Points, in no order, along strands that fork, close into loops and pass close to each other.
Two points are linked if the straight distance between their rows is under 1120. Some points are linked to none.
z385: -350, -267, -331, -361, -220, -367, 83, 219, 203, -304, 42, -81, 167, 33, -60, -87, 276, -60, -35, 66, 19, -239, -160, -297, -510, 245, 38, 39, -331, 249, -86, 212, -283, 325, -111
z399: 299, -18, 150, -427, 383, 501, 10, 191, -306, 94, -60, -268, -23, 286, 334, -284, -303, -31, 33, 65, -341, 310, 52, 97, 110, 21, -381, 115, 76, -195, 136, -331, -9, -344, 587
z753: 165, -121, -190, 290, -300, -8, -146, -154, 78, -67, -164, -498, 721, -174, 294, -106, -54, 5, -111, 143, -164, 143, 252, 179, 170, 187, -298, -357, -33, -30, 205, -71, 674, -112, -29
z762: -87, -385, -118, 315, -403, -32, 26, 329, 348, 213, -267, 86, 224, -121, -84, 318, -307, 116, -202, -422, 327, -85, 248, -183, 254, 77, 40, -71, 166, -40, -384, -272, 273, 52, -340
z742: -18, -32, -186, -117, 211, -331, -95, -62, -115, 2, 331, 250, -14, 71, -139, -141, 245, -22, 418, 206, -90, 22, 64, -257, -291, -217, 43, 42, -364, 291, -86, -23, -216, -133, 291
z696: -485, -342, -47, -248, -272, 74, 94, 542, -41, -123, 235, -69, -44, 141, -517, 551, 223, 154, 82, -260, 42, 230, -81, 115, 55, 215, 161, 237, -419, -63, 200, 322, -35, 276, -143
z480: 57, -40, -410, -193, -527, -9, 66, -719, 142, 176, 49, -462, 404, -148, 122, -144, 158, -445, 141, 118, -439, 80, 6, 404, -164, -282, -202, -57, 234, 91, -173, -133, -3, -81, 222
z349: 4, -45, -379, 228, -561, -206, -21, -590, 229, 37, 148, -190, 206, -132, 219, -163, 362, -234, 11, 272, -206, 207, 63, 299, -200, -384, -98, -246, 170, 15, 78, -131, 11, 209, -131
z720: -74, 371, 230, 246, 582, 429, -19, 361, -43, -59, 195, 380, -220, -87, -268, 34, -216, -46, 92, 25, 30, 104, -53, -88, -178, -306, -34, -186, 50, -142, -235, -184, -81, -223, 328
z956: 86, 339, -5, 64, 299, 40, -141, 295, -326, -6, 328, 85, -12, -165, -85, -118, -191, 401, 15, -240, -153, 401, 102, -281, 329, -213, -299, 58, -177, 275, -90, -314, 93, -117, 263
z467: -122, 239, 432, 310, 208, -150, 38, -286, 50, -324, 114, 3, -313, -166, 315, -408, -142, 56, 33, 293, 388, -408, -8, -230, 105, 268, 67, -91, 160, 52, 3, 418, -163, 203, -154
z91: -3, 81, -171, -308, 14, 261, 34, 294, -225, 155, 146, -57, 256, 149, -239, -175, -200, 26, 247, -90, -477, 306, -50, 112, 27, -51, -155, -196, -125, -11, 166, -94, 62, -354, 256
z286: -234, -203, 220, 547, -21, -357, 220, -193, 181, 84, -202, 29, -51, -300, -102, -276, -304, 300, -113, -415, -97, -362, 180, -117, 568, 340, 99, 447, 48, 221, -25, 276, -244, 278, -119
z665: 142, 121, -108, 249, 18, 12, 33, -284, 27, 403, 406, 315, -330, -70, 244, -209, 162, 50, 207, 358, -58, 167, 156, 209, -290, -474, -47, -32, 9, -161, 141, -111, -2, -137, 122
z523: -369, -182, -360, -426, 85, -271, 105, 424, -63, -114, 205, -9, -171, 64, 2, 287, 116, 164, 80, -132, -81, -114, -103, 9, -341, 339, 88, 234, -430, 240, 112, 208, -381, 116, 80
z919: -94, 292, 84, -23, 229, -14, -80, -49, 0, -155, 156, 84, -170, 16, 405, -523, 359, -53, 78, 555, -135, 212, -83, -8, -16, 103, -15, 128, -131, 186, 102, -50, -122, 116, 193
z289: 161, 209, -76, -122, 266, 413, 151, 203, -193, 256, 55, -145, -96, -56, 102, -301, -429, -138, 182, 23, -272, 192, 123, 139, -83, -33, -332, -17, 154, -371, -43, -230, -5, -379, 213
z293: 70, 291, -275, 166, 99, -39, -194, -416, 39, 307, 139, -237, 212, 99, 123, -567, 132, -139, -65, 140, -266, 202, 333, 313, 72, 31, -255, 206, 198, 85, 157, -295, 177, -177, 261
z421: 18, -423, -296, -607, -476, -205, -89, -261, 137, -10, -301, -176, 203, 332, 60, 453, 303, -380, -52, 28, -10, -258, -277, 83, -199, -13, 90, 43, 21, -68, 131, 40, 31, 109, -294
z333: -172, -155, -110, 49, -161, -37, -7, 549, 248, -70, 232, 230, 75, -3, -434, 349, 158, 123, 203, 78, 160, 187, -12, 116, -124, 265, 122, 198, -369, 44, 86, 106, 177, 223, -210
z795: 61, 428, -377, -160, 244, -17, 210, 109, -426, -59, 22, -399, -100, -191, 125, 239, -192, 102, 206, -516, -159, 10, -139, -51, 241, 28, -260, -242, -27, 87, -122, -45, -278, 62, -134
z622: 219, -36, -4, 5, -614, 159, 28, 41, 260, -402, -69, -313, 457, 29, -353, 559, 119, 6, -257, -306, 236, -62, -230, -229, 364, -250, 67, -17, 132, 154, -312, -311, 234, 45, -118
z361: 74, -103, -278, 78, -580, -166, 141, -456, 124, 485, 235, -234, 238, -258, 118, -304, -35, -81, 210, 72, -269, 118, 321, 362, -200, -306, -344, 198, 309, 108, -220, -232, 34, -268, 264
z103: 269, -28, -131, 384, -201, -53, -65, -11, -22, -155, -354, -318, 437, -61, -398, 180, -144, -51, -137, -140, 115, -12, 165, 210, 262, 325, 118, -127, 260, -47, 231, 9, 374, 74, -115
z640: 184, 328, 227, 572, 371, 216, 52, 57, -400, -327, 95, -64, 51, -337, 79, -156, -197, 41, -171, -278, 37, 259, 123, -97, 157, -37, -49, -505, 105, -122, -31, -78, 116, -110, 82
z445: -133, -4, 178, 328, -164, -328, 280, -9, -156, -235, 248, 297, -196, -171, -304, 99, -259, 538, -198, -139, 297, -205, -45, -164, -85, 84, 127, 328, -126, 347, -70, 314, -156, 373, -156
z425: 211, 27, -144, 13, -544, 2, -221, 115, 358, -377, -170, -332, 569, -176, 54, 383, -196, -24, -100, -268, 147, -275, -6, -236, 481, -105, 16, -223, 402, 174, -419, -158, 236, -47, -246
z372: 79, -16, 276, -134, 262, 192, 57, -369, -15, -103, -155, 42, -564, 219, 584, 3, 169, -140, 45, 577, -86, -27, -224, -164, 54, -353, -282, -141, -7, 117, -39, -161, -157, 58, 295
z733: 49, 60, 440, 330, 702, 317, -195, 134, 56, -72, 6, 443, -44, -509, 477, 10, 13, 79, -354, 333, 307, 170, -60, -88, 329, 202, 230, -160, 129, -191, 54, -266, 134, -62, 298
z984: 158, 152, -238, 280, -208, 58, -89, -296, 89, 123, -29, -540, 552, -7, 80, -415, 84, -276, -178, 133, -256, 170, 255, 307, -40, 79, -332, -177, 214, 10, 206, -211, 396, -250, 97
z791: -138, 150, -73, -367, 122, 234, 33, 403, -130, 50, 241, -29, 29, 63, -294, 327, 17, 142, 28, -566, -207, 428, 14, 21, -29, -157, -110, -90, -247, -33, 134, -128, 38, -283, 248
z656: -107, 165, 27, -209, 119, 280, -23, 11, 6, 15, 166, 193, -230, 282, 216, -495, 247, -149, 265, 387, -182, 375, -54, -98, -171, -93, -52, 96, -84, -100, 94, -133, -228, -149, 429
z646: -243, 260, -154, -28, -172, -81, 349, 114, -211, -48, -14, -15, -269, -111, -387, 134, -40, 168, -119, -531, 349, -73, -231, -226, -327, -18, 34, -7, 164, 131, -264, 132, -319, 136, -158
z71: 32, 392, -26, 78, 274, 401, -71, 337, -332, -35, 218, -424, -41, -58, -275, 169, -93, 389, -136, -517, -232, 453, 15, 88, 125, -265, -275, -148, -110, -33, 0, -196, 214, -190, 262
z176: -28, 49, 75, -102, -237, -328, 61, -252, 51, -294, -74, -175, -33, -307, -27, -138, -85, 194, 85, 95, 192, -466, 95, 51, 183, 204, 91, 248, 149, 260, -83, 643, -277, 398, -437
z299: -55, -36, 253, -89, 344, 331, -67, 257, 275, 78, 198, 401, -292, 112, 110, -107, 346, -201, 363, 542, -47, 171, -105, 11, -243, -261, -137, 303, -201, -191, 121, 119, -207, -135, 550
z129: -191, -218, -277, -570, -198, 102, 25, 156, 190, 285, 80, 1, 525, 147, -349, 301, 110, -451, 222, -18, -171, 14, -19, 191, -362, -98, -42, 60, -151, 17, 78, -275, -34, -375, 340
z701: -432, -176, 2, -489, 146, 24, 143, 481, -159, -157, 105, 28, -115, 61, -101, 510, 39, 105, 202, -146, -119, 27, -77, 340, -43, 170, 248, 199, -497, -53, 333, 251, -329, 83, -51
z263: -100, 78, 67, -205, 259, 421, 90, 302, -133, 293, -124, 103, -100, 539, -152, -57, -92, -247, 48, -125, 21, -5, -188, -1, -448, 3, 95, -261, 104, -341, 67, -9, 4, -195, -90
z184: -266, 121, 138, -302, 375, 134, 392, 276, -331, -136, -91, -83, -557, 132, 272, 316, -258, -49, 50, -182, 84, -275, -546, -216, -14, 129, -41, -220, -68, -61, 90, 47, -293, 159, -16
z226: -331, -70, 121, -58, -11, 156, -39, 734, 164, -71, 378, 349, 35, -66, -266, 41, 184, -28, 266, 130, -40, 346, -30, -99, -289, 101, -45, 74, -487, -109, 149, 267, -24, 6, -4
z797: -182, -93, 300, 554, -29, -365, 323, -155, -82, -37, -39, 178, -94, -241, -262, -224, -329, 273, -261, -484, 117, -266, 109, -392, 90, 19, 163, 379, -6, 273, -180, 212, -308, 305, -25
z375: 142, 226, -85, -10, 464, -281, -101, -50, -149, 11, -47, 137, -177, 118, -190, 306, -22, 160, 104, 175, 156, -355, 78, 204, 6, 123, 77, 43, 84, 135, -56, -82, -65, -40, -60
z782: 158, 12, -345, -449, -250, -51, 3, -463, -120, 69, -162, -303, 342, -27, 53, -61, 46, -224, 76, -5, -419, 67, -90, 201, -90, -104, -35, -323, 15, -202, 173, 23, -35, -75, 125
z245: 28, -301, 3, 114, -145, -39, 226, -94, 247, 278, -545, 18, 10, 98, -377, -32, -103, 52, -139, -244, -197, -304, 5, -157, 269, -73, 151, 512, -153, 264, -84, 163, 48, 110, -338
z101: 144, -290, -77, 329, -214, -105, -93, -20, 219, 18, -314, -17, 211, -348, 186, 48, -169, -38, -63, -416, 176, -123, 413, -66, 51, 199, 23, -366, 473, -175, -438, -109, 204, -31, -337
z416: -229, -138, -62, -162, 62, -123, -14, 241, -37, -175, 429, 338, 103, -66, -188, -217, 269, -62, 142, 138, -120, 349, -142, -334, -262, 66, 107, 152, -533, 301, -39, 44, -106, 97, 159
z395: -320, -24, 351, 270, 46, -317, -336, -139, 302, -88, 57, 206, 162, -96, 315, -433, 47, 203, -271, -90, 322, -177, 129, -151, 336, 552, 373, 14, -88, 21, 147, 159, 23, 306, -229
z763: -116, 51, -103, -280, -154, 10, 87, 140, -145, -155, -206, -204, 121, 266, -289, 103, 18, -134, -1, -187, -9, 9, -203, -106, -90, 187, 79, -212, -170, -49, 79, 80, -74, 231, -309
z377: 178, -256, 639, 466, 192, 141, -33, 58, -279, 11, -265, 389, -142, 119, -204, -102, -355, 292, -285, -12, 138, 221, 41, 18, 427, 200, 227, 109, -64, -122, 205, 105, 269, 43, 9
z418: 179, 16, -11, 409, -77, -347, 54, -127, -102, 132, -93, 207, -242, -332, 285, -111, -75, 333, 50, 11, 150, -106, 188, 90, -79, 114, 50, -111, 90, -124, -148, 173, 59, 127, -461
z110: 1, -452, -445, -510, -553, -267, -135, -354, 348, -134, -136, -141, 251, 125, 143, 286, 424, -318, 8, 295, -121, -272, -315, -91, -345, -396, 100, 3, 89, -48, -132, -53, -41, -9, 116
z535: 76, 200, 187, 137, 140, -133, 378, 6, -469, -154, 11, -79, -490, -155, -215, 17, -237, -34, 13, -395, 206, -327, -145, -174, -73, 65, -22, -118, 226, -93, -288, 211, -189, 225, -274
z916: 237, -30, -22, -575, 162, 234, -23, -2, -301, -130, -208, -193, 53, 466, 374, -265, -28, -147, -41, 8, -415, 463, 48, 108, 210, 14, -152, 68, -177, -200, 415, -92, -90, -139, 477
z971: -235, 40, -264, -348, -494, -20, 356, -1, -4, 57, -120, -149, -120, 57, -418, 398, 55, 9, -370, -793, 244, 71, -498, -248, -25, -87, 103, 130, 55, 111, -76, 117, -92, 372, -333
z996: 72, 105, 32, -271, 83, 204, 151, 215, -231, -323, -41, 1, -143, 30, 153, -29, 18, 54, 238, 394, -367, 410, -361, 289, 171, 212, -10, -39, -271, -87, 342, 85, -236, 101, 148
z977: 196, -99, -40, 219, -342, -96, -304, -146, 604, -157, -117, -302, 491, -305, 376, 68, 46, -201, -57, -149, 146, -324, 277, 6, 210, 40, -160, -302, 469, -10, -276, -194, 256, -295, -109
z713: 137, 65, 255, 246, -6, -313, -66, -475, -76, -122, -310, -264, -24, -305, -106, -282, -183, -13, 6, -75, 310, -370, 205, 156, 441, 126, 139, 179, 201, 65, 49, 613, -187, 222, -357
z963: -111, -34, -361, -614, 16, -18, 262, -308, -283, -85, -142, -47, 376, 145, -60, -62, 27, -511, 64, -190, -418, 154, -154, -19, -160, -242, 313, -158, -197, -179, 301, -17, -274, -23, 414
z603: 37, 171, -388, 115, -153, 4, 236, -63, 21, 253, -68, -6, -5, -134, -251, -131, 160, -369, 273, 117, -111, 159, 103, 336, -466, 19, 44, -193, 235, -393, 23, -63, -94, -101, -48
z477: 107, 78, 285, -90, 166, 565, -101, 266, 94, 260, -99, 74, -33, 425, -149, -93, 64, -172, 124, 193, -177, 287, 50, 97, -384, -159, -41, -210, 23, -376, 164, -39, 302, -347, 116
z188: 12, 388, 280, 170, 134, -99, -52, -346, 84, -222, 246, 11, -233, -195, 619, -613, 242, -62, 68, 365, 144, 75, -22, -150, 185, -60, -73, -189, -53, 143, 137, 228, -133, 51, -26
z985: 188, 132, 140, 68, 128, 73, 87, -486, -335, -51, -101, -206, -500, 209, 435, -99, 53, -104, -5, 109, -80, -289, -117, 19, -1, -334, -207, -394, 78, -79, -86, 31, -68, -11, -106
z414: -131, 129, 479, 281, 260, 106, 348, 71, -271, -195, 34, 234, -472, 67, -246, -23, -186, 19, 0, 153, 161, -160, -230, -245, -2, 58, 206, -28, 191, 66, -154, -58, -101, 174, -25
z501: 102, 185, 113, 95, 667, 135, -152, 134, -105, 29, 33, 308, -361, -105, 1, 169, -144, 3, 73, 382, -4, -158, 5, 64, 9, -309, -171, -133, 31, 55, -98, -228, 67, -193, 167
z865: 72, -368, -34, -1, -394, -63, 243, 35, 547, 247, -537, 11, 60, 230, -140, 94, 52, -218, -225, -10, 100, -417, -10, -230, 161, 44, 80, 662, 52, 159, -149, -104, 145, 160, -285
z970: 172, 81, 106, -461, 181, 186, 39, 148, -418, -441, -180, -158, -38, 166, 271, -107, -145, -70, 62, 14, -476, 426, -211, 55, 459, 54, -14, -109, -426, -41, 314, 114, -242, 112, 361
z924: -39, 105, -176, 386, -339, -172, 29, -443, -45, 153, 263, 64, -279, 133, 232, -195, 343, 16, -51, 222, -12, -30, 145, 142, -453, -370, 24, -243, 84, -17, -8, 73, -56, 135, -330
z810: -59, 210, 158, 508, 190, 74, 76, 243, -89, 62, 98, 497, -72, -212, -114, -284, -164, -11, 122, 34, 174, 119, 84, -31, -242, -58, 183, -217, 272, -329, -26, 18, -21, -191, 6
z222: -183, -52, -296, -352, -466, 335, 218, 215, 141, 136, -59, -117, 197, 166, -353, 706, 120, -136, -172, -714, 357, 159, -431, -85, 11, 7, 4, -123, 72, -61, 75, -70, 115, -52, -188
z228: 120, 224, 1, 21, 76, -340, -452, -509, 28, -1, -110, -189, 117, 32, 194, -132, 88, 46, 19, 1, 32, -338, 233, 48, -2, -52, -125, -284, 5, 92, -129, 144, 73, -32, -294
z458: 34, -312, -364, -129, -494, -447, -231, 49, 330, -327, -194, -63, 30, -138, 88, 238, -10, -119, -117, 219, 138, -339, -201, -469, -121, -164, 189, 164, 405, 238, -400, 359, -130, 110, -223
z239: 191, 41, 86, 429, -4, -250, -151, -290, -121, -37, -305, -66, 184, -23, -312, -49, -100, 87, -157, -156, 187, -14, 118, 177, 448, 331, 270, 16, 141, 85, 118, 226, 70, 169, -157
z282: 201, 140, 342, 513, 532, 183, -30, 126, -103, -30, -162, 119, -289, -648, 727, -43, -227, 65, -333, 258, 208, 169, 15, 60, 422, 311, -44, -175, 144, -275, 174, -179, 176, 180, 119
z446: -194, -102, -347, -611, -22, 85, 203, -240, -128, 244, 3, 120, 372, 91, -184, 50, -1, -322, 231, -295, -230, -110, -114, -43, -316, -308, 229, 27, -25, -30, 79, -208, -213, -275, 587
z466: -224, -140, 284, -319, 237, 361, 36, 581, 55, -138, 222, 256, -93, 195, -56, 19, 116, -196, 376, 79, -134, 304, -142, -9, -207, -83, -2, 178, -436, -166, 217, 295, -318, -302, 356
z335: -191, -195, -464, -540, -218, -112, -14, 267, 372, -7, -102, -125, 346, 128, 115, 24, 264, -403, 15, -84, 2, -185, -211, -407, -258, 123, -44, -41, -265, 115, -139, -249, -137, 37, -81
z664: -149, 256, 494, 334, 615, -103, -187, -62, -25, -355, 16, 8, -101, -29, 395, -287, -76, 181, -174, 40, 285, -210, 44, -127, 333, 462, 201, -82, 44, 100, 93, 222, 6, 223, -190
z294: 145, -348, -174, -449, -423, -9, 35, 17, 375, 108, -403, -190, 170, 336, -152, 433, 126, -312, -169, -58, 158, -304, -312, -150, 184, 79, 69, 419, 131, 91, -70, -79, 27, 144, -360
z271: -302, -131, 307, 301, -214, -265, 34, -79, 338, -179, 56, 46, 85, 231, -204, -460, -85, 95, -259, 60, 237, -381, 184, -304, 167, 629, 274, 297, -127, 152, 84, 238, 82, 373, -185
z675: -42, -173, -58, 398, -169, -424, -122, -121, 189, 67, -460, 119, 117, -305, -123, 169, -142, 239, -155, -262, 15, -73, 210, 46, 587, 412, 276, 432, 244, 186, -83, 177, -27, 196, -79
z986: 103, 4, 57, 462, -235, 86, 137, -31, 29, 62, -192, 228, 57, -73, -169, -240, -125, -204, 87, 6, 73, 163, 178, 167, -259, 91, 196, -383, 217, -479, -31, -148, 299, -21, -121
z838: -207, -277, 36, -48, 54, 1, 337, 316, -60, 207, 133, -20, -476, 149, -10, 60, -396, 558, -11, -139, 40, -431, 7, -138, -8, 283, -50, 457, -211, 2, -190, 268, -84, 351, -280
z740: -48, -125, -362, -249, -208, -10, -195, 18, 437, 218, 29, -3, 397, 64, -120, 314, 327, -130, 232, 288, -93, -161, 111, 159, -403, -75, -87, 139, 117, 66, -86, -315, 158, -313, 170
z560: -6, -105, -99, -63, -492, 200, 135, 400, 186, 62, -50, -133, 238, 154, -344, 606, -45, 144, -208, -418, 298, 10, -66, -229, 145, -58, 34, -52, 71, 27, -248, -305, 269, 44, -244
z398: -31, 87, 287, 363, 706, 191, -324, -32, 148, 289, 198, 462, -202, -310, 570, -173, 182, 24, -347, 286, 262, 76, 152, 89, 63, -87, 105, 64, 75, -227, 63, -373, 182, -191, 297
z649: 85, 93, 425, 239, 306, 289, -43, 204, -232, -230, 54, 179, -260, 162, -344, 119, -109, 311, -116, 88, 150, 142, 30, 34, 228, 109, 205, -28, 6, -7, 60, 61, 139, 83, -152
z598: 202, -73, 646, 271, 271, 458, -193, 97, 61, 212, 25, 337, -283, 224, 51, -108, -19, 137, -127, 282, 135, 194, 170, 332, -237, -160, 71, -162, 4, -438, 76, -55, 281, -230, -91
z942: 63, 162, 217, 191, 466, 393, -189, -68, 74, 333, 366, 253, -72, -106, 418, -477, -40, 40, -127, 317, 25, 359, 252, 127, 104, -166, -331, 222, 94, -111, -56, -425, 154, -379, 284
z82: 160, 68, 492, -118, 534, 338, -172, 6, -23, -64, -54, 166, -495, 237, 241, 216, 224, -85, -33, 494, -41, -82, -148, 76, 52, -55, -178, -124, -69, 97, 66, -183, 37, -57, 129
z496: 116, 177, -89, -222, 334, -247, -136, 2, -275, 162, 356, 166, 90, -59, -128, -79, 22, 138, 363, 81, -164, 131, 97, -87, 154, -190, -154, 216, -305, 290, -5, -333, -25, -208, 373
z660: 276, -125, 606, 466, 135, 187, -74, -313, -212, 170, -212, 335, -408, 252, 21, -146, -108, 160, -265, 281, 177, 117, 126, 382, 144, -40, 178, -34, 149, -333, 311, 33, 318, -109, -69
z670: 226, 353, -82, 26, 55, -136, 49, 90, -344, -194, -102, -422, -13, -315, -74, 110, -214, 33, 154, -340, 75, -109, 1, -20, 182, 21, -14, -326, 82, 12, -270, 356, -263, 151, -274
z741: -181, -126, 143, 51, 63, -160, 179, 368, -244, 22, 362, 244, -418, 108, -395, 358, -237, 517, 2, -84, 239, -185, -147, -49, -253, 58, 64, 321, -258, 151, 67, 273, -106, 149, -208
z817: -4, -254, -157, -89, -232, -226, -357, -184, 206, 330, 195, 186, 78, -16, 8, 279, 482, 123, 21, 287, -52, -2, 212, 405, -408, -196, -162, 189, -73, 109, 84, -95, 150, -290, -96
z224: 51, -243, -509, -258, -482, -268, -134, -135, 372, -290, -75, -50, 266, -164, 61, 149, 198, -262, 76, 209, 17, -223, -203, -481, -274, -378, 128, -100, 149, 200, -504, 86, -124, 76, 135
z993: -60, -118, -150, -60, -382, -396, -84, -61, 338, -161, -297, -259, 28, -155, -126, 86, -156, 78, -107, -55, 164, -347, 3, -245, 74, 115, 153, 391, 401, 361, -321, 508, -271, 298, -390
z78: -24, 309, -97, -237, 323, 85, 202, 296, -343, 74, 34, -59, -382, -2, 262, 211, -231, 71, 199, -183, -124, 44, -319, -81, 140, -98, -189, -220, -166, -151, 59, -79, -188, 52, -16
z491: 182, 120, -2, 62, 302, 263, -187, -254, -72, 302, 556, -90, -165, 300, 316, -461, -65, -23, -138, 259, -95, 387, 319, 263, 83, -181, -336, 341, 258, -9, 114, -482, 83, -208, 438
z756: 85, -25, 132, -71, 370, -236, -545, -312, -174, 84, -97, -12, -48, 386, 8, 101, 141, 218, -84, 90, 81, -361, 222, 82, 53, 86, -18, 16, -160, 216, -59, -14, 183, -86, -315
z712: 60, -318, -201, -374, -235, -280, -294, -274, 47, 83, -45, -115, -9, 401, -23, 330, 573, -57, -88, 154, -113, -187, 78, 244, -306, -34, 1, 46, -193, 95, 182, 18, 28, -91, -287
z462: 369, -196, 26, 475, -355, -116, -226, -249, -45, -144, -220, -326, 756, -268, -79, 138, -229, 148, -181, -19, 87, 66, 175, 125, 266, 171, 47, -432, 94, -150, 244, 111, 542, 57, -29
z292: 55, 41, -200, 6, -234, -104, 128, -252, 121, 530, 395, 205, 55, -239, -12, -279, -59, 194, 355, 124, -212, 152, 190, 195, -377, -362, -202, 40, -15, -108, -81, -115, 118, -346, 371

A fork is a point with three links, a tip a point with one. Leave the first point through the second and follow the links. Name the first fork or tip that comes.
z421; z712: z480
z416; z742: z996
z263; z477: z535
z271; z395: z226
z398; z942: z239
z466; z299: z271
z239; z713: z421

A tip is a point with one link. Name the tips that can be reached along the links from each point below, in the order of the rows.
z293: z245, z282, z838
z425: z263, z184
z91: z996, z335, z271
z82: z603, z985, z228

How many points has the smallest loop of links through each point below? Write - if it is on no loop.
z924: 6
z762: 6
z919: -
z753: -

Name the points in between on the shortest way along the links from the first point to the second, in order.
z466; z791: z226, z416, z742, z496, z956, z71
z741; z817: z445, z797, z286, z675, z239, z713, z176, z993, z458, z224, z110, z421, z712
z282; z129: z733, z398, z942, z491, z293, z984, z753, z462, z103, z239, z713, z176, z993, z458, z224, z110, z421, z712, z817, z740
z971; z477: z646, z535, z414, z649, z377, z660, z598
z335; z289: z385, z523, z701, z696, z333, z226, z416, z742, z496, z956, z71, z791, z91
